Points, in no order, along strands that fork and pass close to each other.
In the rows, zero is written as 128.
Points whose rows are less than 119 apart are linked; no others are. Some points are linked to none.
Q_353: [144 101 159 147 182 125 135 103 139 131 102 196 134  64 132 119 118 155
 117  59 100 136 111 146]
Q_336: [104 149 137 104  54 119 119 139 104 105 143  96 132 119 137 191 123 138
 134 173 171 105 116 112]
Q_971: [100 110 109 146 136 124 122 130 123 136 140 127 119 134 143  86 117  92
 114 114 141 187 110 158]
Q_613: [117 115 106 122 137 151 137 129 130 131 109 127 115 221 143 100  71 124
 111 164 189 159 150  88]
Q_910: [136 127 173 142 155 150 177 118 114 182 143 113  74 132 114 159 136 159
 176 143 106 132 175 157]
Q_850: [156 132  74 147 144 118 122  64  87  98  68 190 136 164 142  94  58  87
  82  98 107  92 142  89]
Q_686: [134 164 153  95 123 131  74 175 164 124 180  83 130 120 131 142 159 150
 140 201 193 162 111 159]
Q_874: [113 113 104 142 139 140  56 101 116 106  93 173 161 126 170 107 135  81
 156  69 145 139  70 103]
Q_226: [ 99 155 134 122 131 128 138 114 130 142 134 129 120 154 158 116 137 144
 116 157  83 172 166 152]
Q_397: [136 166 148 128 133 124 192 164 148 200 141 143 131 141 136 151 129 127
 127 150 124 128 183  97]
Q_846: [ 94 128 128 137 139 114 115 150 123 138 167  99  96 103 120 121 134 105
 164  92 161 176  95 114]
Q_360: [115 133  99 144 165 127 101 153 109 105 147 180 149  79 105 108 138 153
 144  92 114  62  80 115]
Q_688: [143 177  96 149 121 130 171 130 139 144  76 131 142 176 117 136  77 166
 123 149  85 118 189 101]
Q_691: [155  92 158 118 149 162 150 145 107 178 148 132  50 157 156 144 155 169
 140 174 103 179 178 158]
Q_977: [146 157 165 122 121 161  60 115 135 150 184  89 144 108 122  90 143 136
 141  87 131 179  62 139]
Q_825: [111 122 153 128 117 144  93 132  93 161 139 128 131 115 111 145 139 130
 181  87 169  94  91 120]
Q_644: [168 136 157 134 190 147 179 132 203 125 150  99  69 100 101 143 168 164
 122 150  63 171 193 149]
Q_984: [110 109 137  97 133 103 131 135 146 129 164  93 125 139 165  87 128 132
 147 176 160 121  83 162]
Q_478: [199 137  99 144  99 125 173 100 101 159  72 117 105 205 142 102  84 122
  98 158  64 139 182 131]
Q_443: [118 142 172  88 142 138 109 128 174 141 192  97 120 108 147 118 160 139
 142 160 158 151  92 160]
Q_535: [144 105 119 127 169 111 180 113 179 132 110 107  75 132 133 128 159 169
 134 154  69 169 174 156]
Q_915: [115 133 187 119 116 122 118 172 121 144 198  99 134 120 130 148 186 105
 157 160 153 120 136 102]
Q_869: [177 125 133 126 135 143 159 153 115 183 125 119  61 176 139 154 161 172
 139 210  75 136 205 162]
Q_638: [116 153 127 116 116 108 123 126 136 146 167 111 146 120  93 120 201 109
 101 143 106  90 159 140]
Q_328: [144 108  78 174 113 122 182 169 105 123 105 133 133 115  92 149 115 120
 134 117  82  78 153 146]
Q_415: [105 140 154 100  90 104 144 154 107 147 164 106 117 146 156 154 144 133
 140 183 148 116 150  96]
Q_237: [158 129 174 155 171 168 188 104 144 150 169 106  93  98  68 180 169 143
 171 123 130  90 177 156]
Q_564: [140 133  80 111 123 110 140 101 102 160  88 168 115 111 102 147 145 128
 118  87 118  60 123  91]
Q_563: [115 118 141 140 139 165 132 100 130 138 153 104 108 108  58 168 187 144
 159 103 155  96 149 152]
Q_291: [106 113 157 135 162 114 121  93 111 120 102 162 112  90 109 159 153 138
 155  80  94  73 137 146]
Q_262: [ 97 153 101 130  81 128 104 155  92  87 138 102 148 137 115 155  74 116
 149 152 190  84  93 124]
Q_773: [131 127 175 107  91 141  79 180 128 149 159  96 168 139 142 130 160 110
 151 146 154 123  86 108]
Q_829: [114 113 182 128 115 160  82 108 110 149 144 130 141 125 136 127 172  76
 131  96 113 143  99 174]
Q_896: [130  90  97 159 140 125 107  89 116 103  73 198 154 115 171 102 129 116
 129  68 131 159 125  78]
Q_962: [128 103 179 128 140 118 105 122 113 123 181  89  88  77 109 116 155 102
 131  77 122 173  88 126]
Q_764: [123 104 151 116 120 149  76  82 112 115  53 157 166 196 165 110  96 102
 115 144 160 106 127 133]
Q_81: [133  89 198 117 138 198 125  94 152 161 152 144 133 127 162 130 176 108
 122 114 115 168 132 160]
Q_803: [128  92 186 104 107 162 127 132 138 155 119 144 155 133 144 143 137 173
 122 152 141 125 119 172]
Q_39: [173 151  79 154 130 123 191  96 138 120  50 146 117 183 134 136  40 120
 125 119  84 118 171  64]
Q_122: [105 130  75 127 129 131 109 156 157  99 141 131 174 134 142  73 100 110
 113 115 153 120  69 120]
Q_604: [203 117 115 169 134 118 158  80 139 176  70 141 102 118 127 117 146 139
 120  90  54 187 170 141]
Q_240: [123 106  91 135 164 124 192 109 167 160 123 135 102 110 118 138 158  99
 151  79  97 124 145 118]
Q_3: [120 130 144 160 164 126  92 132 104 130 137 178 145  89 111  93 124 139
 127  63 103 129 101 146]
Q_281: [133 146 119 145 143 102 107 152 115  81 182 158 155  39  95 145 150 167
 146 115 153  51  82 133]
Q_951: [146  86 206 120 149 168 162  89 124 122 184  80  73  87 115 136 150 133
 132  95 100 162 122 129]
Q_800: [109  95  68 142 124 119 112 124 102  79  91 135 116 157 133 104  63  77
 107  96 159 146  98 103]
Q_886: [130 147  79 113 120 123 104 138 133  73 132 138 158 141 128  82  32 118
  88 119 154 105  64  86]
Q_996: [123 113 116 111 108 164  49 102 143  84  73 129 183 192 178 105 111  93
 145 128 160 119  77 119]
Q_505: [109 140  84 118 146 106 163 130 147 155  92 127  91 175 118 119  96 128
 116 140 167 155 167  90]
Q_565: [135 175  85 110  93 128  76 143 114  64 144 101 163 142 119 129  45 101
 130 147 168  64  60  98]
Q_267: [154 120 161 156 186 102 148 107 140 132  86 164 106  83  97 133 132 152
 137  75  67 112 155 164]
Q_59: [112 135 144 147 141 132 110  83 114 140 129 153 122 139 181  91 131 115
 111 126 104 217 150 160]
Q_9: [ 85 141 121 102 109 108 129  94 128 115 161 106 110  81 140 152 144 106
 141 118 125 110  90 156]
Q_472: [114 124 153 133  78 161  96 128  91 138 110 138 142 166 190 129  79 123
 128 141 156 201 104 122]
Q_823: [102 154 156 125 184 144 141 100 171 108 188 120 110  63  96 137 154 130
 145  89 123 116 120 129]
Q_179: [197 119 101 140 112 128 165 131 114 179  73 107  77 186 121 124 135 153
 125 170  70 162 187 145]
Q_673: [124  71 103 108 144 115 186 123 167 134 103 117  89 140 150 124 143 147
 119 158 134 167 149 149]
Q_459: [130 104 117  81 105 100 101 139 133 113 106  94 117 168 129 101 101 121
  81 182 184 153 108 121]
Q_814: [105 102 112  87 124 116 162 141 153 121 123 113 103 154 156 132 111 120
 111 193 181 125 131 148]
Q_921: [111 148 163 113 138 146 143 125 142 124 198  90  72  96 121 164 155 148
 122 166 115 188 158 165]
Q_259: [136  95  85 133 127  95 143  88 101  81  72 135 109 181 126  98  66  88
  79 121 113 117 151  97]
Q_49: [121 118 174 105  81 159  80 178 112 145 138 105 138 163 161 143 119 147
 137 166 166 184  97 119]
Q_700: [128 117  48 150 152 129 111 112 111 109  85 191 125 112 131  94  89 118
  98  69 150 152  90  90]
Q_300: [142 119 110 167 144 110 169 158 112 127 136 137 113  70  66 152 137 143
 131 100 110  94 146 163]
Q_852: [120 162 126 103  91 138 138 122 115 127  90 136 153 189 123 148  91 145
  91 162 119  99 178  92]
Q_689: [103 151  90 128 124 118 111 146 113  76  86 169 160 119 104 142 101 144
  99 122 110  69 134  98]
Q_495: [120 114 138 109 110 160  62 106 145 118  99 109 163 161 205 120 136  93
 172 138 153 168  70 132]
Q_708: [113 109 124 129 160 142 161 119 160 165 115 172 162 155 163  88 124 117
 137 110 142 124 135 115]
Q_140: [130 115 139 162 134  90 185 159 106 125 164 108 113 100 101 145 131 176
 154 160 135 113 164 154]
Q_975: [122 162 127 108  97 116 176 176 122 159 153 125 130 154 139 149 103 106
  90 186 154 125 167  91]
Q_14: [110 130 117 143 132 105 123 192 146  96 127 150 178 105 103 118 132 137
 102 139 135  97 131 129]
Q_710: [118 137 160 119 129 159  82 118 137 121 170 110 140  89  86 153 185 140
 174  94 157  86  93 117]
Q_458: [ 94 116 110 126 135 121 166 127 136 157 136 122  94 137 130 138 136 120
 162 102 151 158 133  85]
Q_218: [105 140 125 126 102 157 143 142 135 153  99 151 163 148 119 164 136 157
 130 116 128 108 156  79]
Q_536: [ 95 119 119 130 100 145  99 134  93 130 111 121 137 162 126 128 113 114
 150 118 159 109 107 125]
Q_946: [134 123 128 148 124  94 112 100  91 124 132 163 162 111 155  63 122 137
 104  85  70 145 108 127]
Q_739: [175 125  80 145 155  96 151  90 151 160  58 171 121 117 120 101 133 147
  98  70  93 152 152 113]
Q_661: [112 137  76 153 111  99 131 154  84  81 111 141 138 107  86 167 139 112
 117 133 113  48 155 137]
Q_169: [131 111 174 135  97 158 136 124  93 154 101 162 158 163 176 121  85 157
 119 145 124 153 144 144]
Q_685: [112 171 126 113  95 131  91 148 127 130 157 110 177 145  98 113 164 135
 101 167 151  87 136 159]
Q_926: [122 145 148 135 193 115 171 131 196  95 183  99  99  79  88 141 171 146
 122 133 117 145 175 137]
Q_778: [113 143 151 143 131 153 168 162 146 162 144 151 151 107 110 181 152 126
 145 112 119  98 166 104]
Q_693: [176 143  41 156 145 111 149  87 108 135  60 194 124 131 135 107  91 106
 101  77  73 111 138  87]
Q_30: [113 156 106 129  92 159  95 169 144 117 161  95 163 140 100 136 141 145
 126 175 196 129 113 159]
Q_323: [111 111 172 121 145 125  65 144 146 116 130 120 148 104 146 116 164  64
 153 115 127 127  77 167]
Q_108: [125 153 155 113 132 113 129 153 137 128 197  96  75 109 118 164 175 184
 128 190 169 178 170 123]
Q_992: [144 120 127 117  99 146 177 132 130 100 111 128 163 207 138 126  54 126
  90 172  99  89 169  77]
Q_251: [ 82 156 115 122 109 117 153 123 131 108 160  97 109 114 129 157 137 154
 123 162  97 160 160 152]
Q_786: [ 98 156 101 114 112  71  97 128 112  94 141 108 121  91 144 118  90 109
 128 121 141 121  65 138]
Q_124: [143 145  81 106 115 103  49 165 121  78 112 111 141  78 126 133  92 101
 135 113 152 109  25 126]
Q_518: [ 75 150 183 135 156 140 108 137 144 111 145 129 145 126 128 130 157 150
 164 131 115 120 154 138]
Q_807: [146 137 118 132 118  94  63 180 118  99 153  76 152  86 114 124 130 110
 172 127 176 106  46 149]
Q_768: [149 106 116  86 101 122  91 110 140  83  85 118 138 182 117 112  61 111
  63 136 180 132 107  76]
Q_249: [143  78 129 123  86 139 156 123 105 101 119 130 170 185 162  89  65 139
 105 142 123 111 114  90]
Q_705: [110 118 171 125 135 115 109 181 149 103 159 140 154  79 117 131 142  99
 114 126 125 125 103 167]
Q_87: [172 104 223 124 160 148 177 134 155 146 158 133 116  70 106 153 162 110
 105  83  81 129 155  95]
Q_341: [154 127 119 152 130 154 189 113 160 144 118 108 103 106  78 199 187 128
 163 124  81  98 181 161]
Q_351: [129 152 109 132 133  82 158 135 124 137 128 120 144 138  98 108 157 140
 117 156  91  75 174 143]
Q_292: [158 140 121 145 128  67 194 148 117 137 147 107 120 128 110 153 165 147
 138 200 139  79 189 145]
Q_729: [175 119 143 105 114 123  42 134 133 152 121  87 153 117 134  90 140 132
 140 100 162 164  41 151]
Q_33: [154 127 113 103  83 126  61 162 137 112 110  95 164 115 158 114  95 106
 111 126 157 164  38 134]
Q_838: [174 113  97 160 103 122 162  78  98 154  70 147 129 155 159 101 101 128
  99 118  80 179 165 146]
Q_714: [138 116 113 134 102 117 115 104  93 106  93 156 167 154 153  77  81 160
  95 110 115 127 117 100]
Q_985: [124 169 124 117 128 125 134 160 135 157 157 113 108 150  96 133 155 173
 111 188 175 150 179 128]
Q_834: [ 96 123 148 124 141 128  90  85 137 131 101 153 143 140 200 111 129  88
 162 100 150 165  96 110]
Q_306: [ 98 139 103 117 133 112 114  92 112 106 135 145 108  64 102 163 169 112
 135  97 114  65 106 153]
Q_720: [107 132 124 151 173 146 167 112 145 131 171 128  99  79  97 138 161  88
 151  72  77 111 140 138]

A fork is a point with three links. Follow the links from the first point to the second and name the forks in between, in order.
Q_122, Q_306 | Q_262 > Q_415 > Q_852 > Q_3
Q_834, Q_218 | Q_237 > Q_262 > Q_415
Q_689, Q_108 | Q_814 > Q_458 > Q_846
Q_9, Q_803 | Q_3 > Q_852 > Q_415

Follow the links from the first point to the second, and from the first to the third. Name the last point that the two ways share.
Q_613, Q_328, Q_921 | Q_458
Q_341, Q_169, Q_249 | Q_415
Q_169, Q_700, Q_122 | Q_262
Q_803, Q_478, Q_946 | Q_415
Q_140, Q_59, Q_951 | Q_846
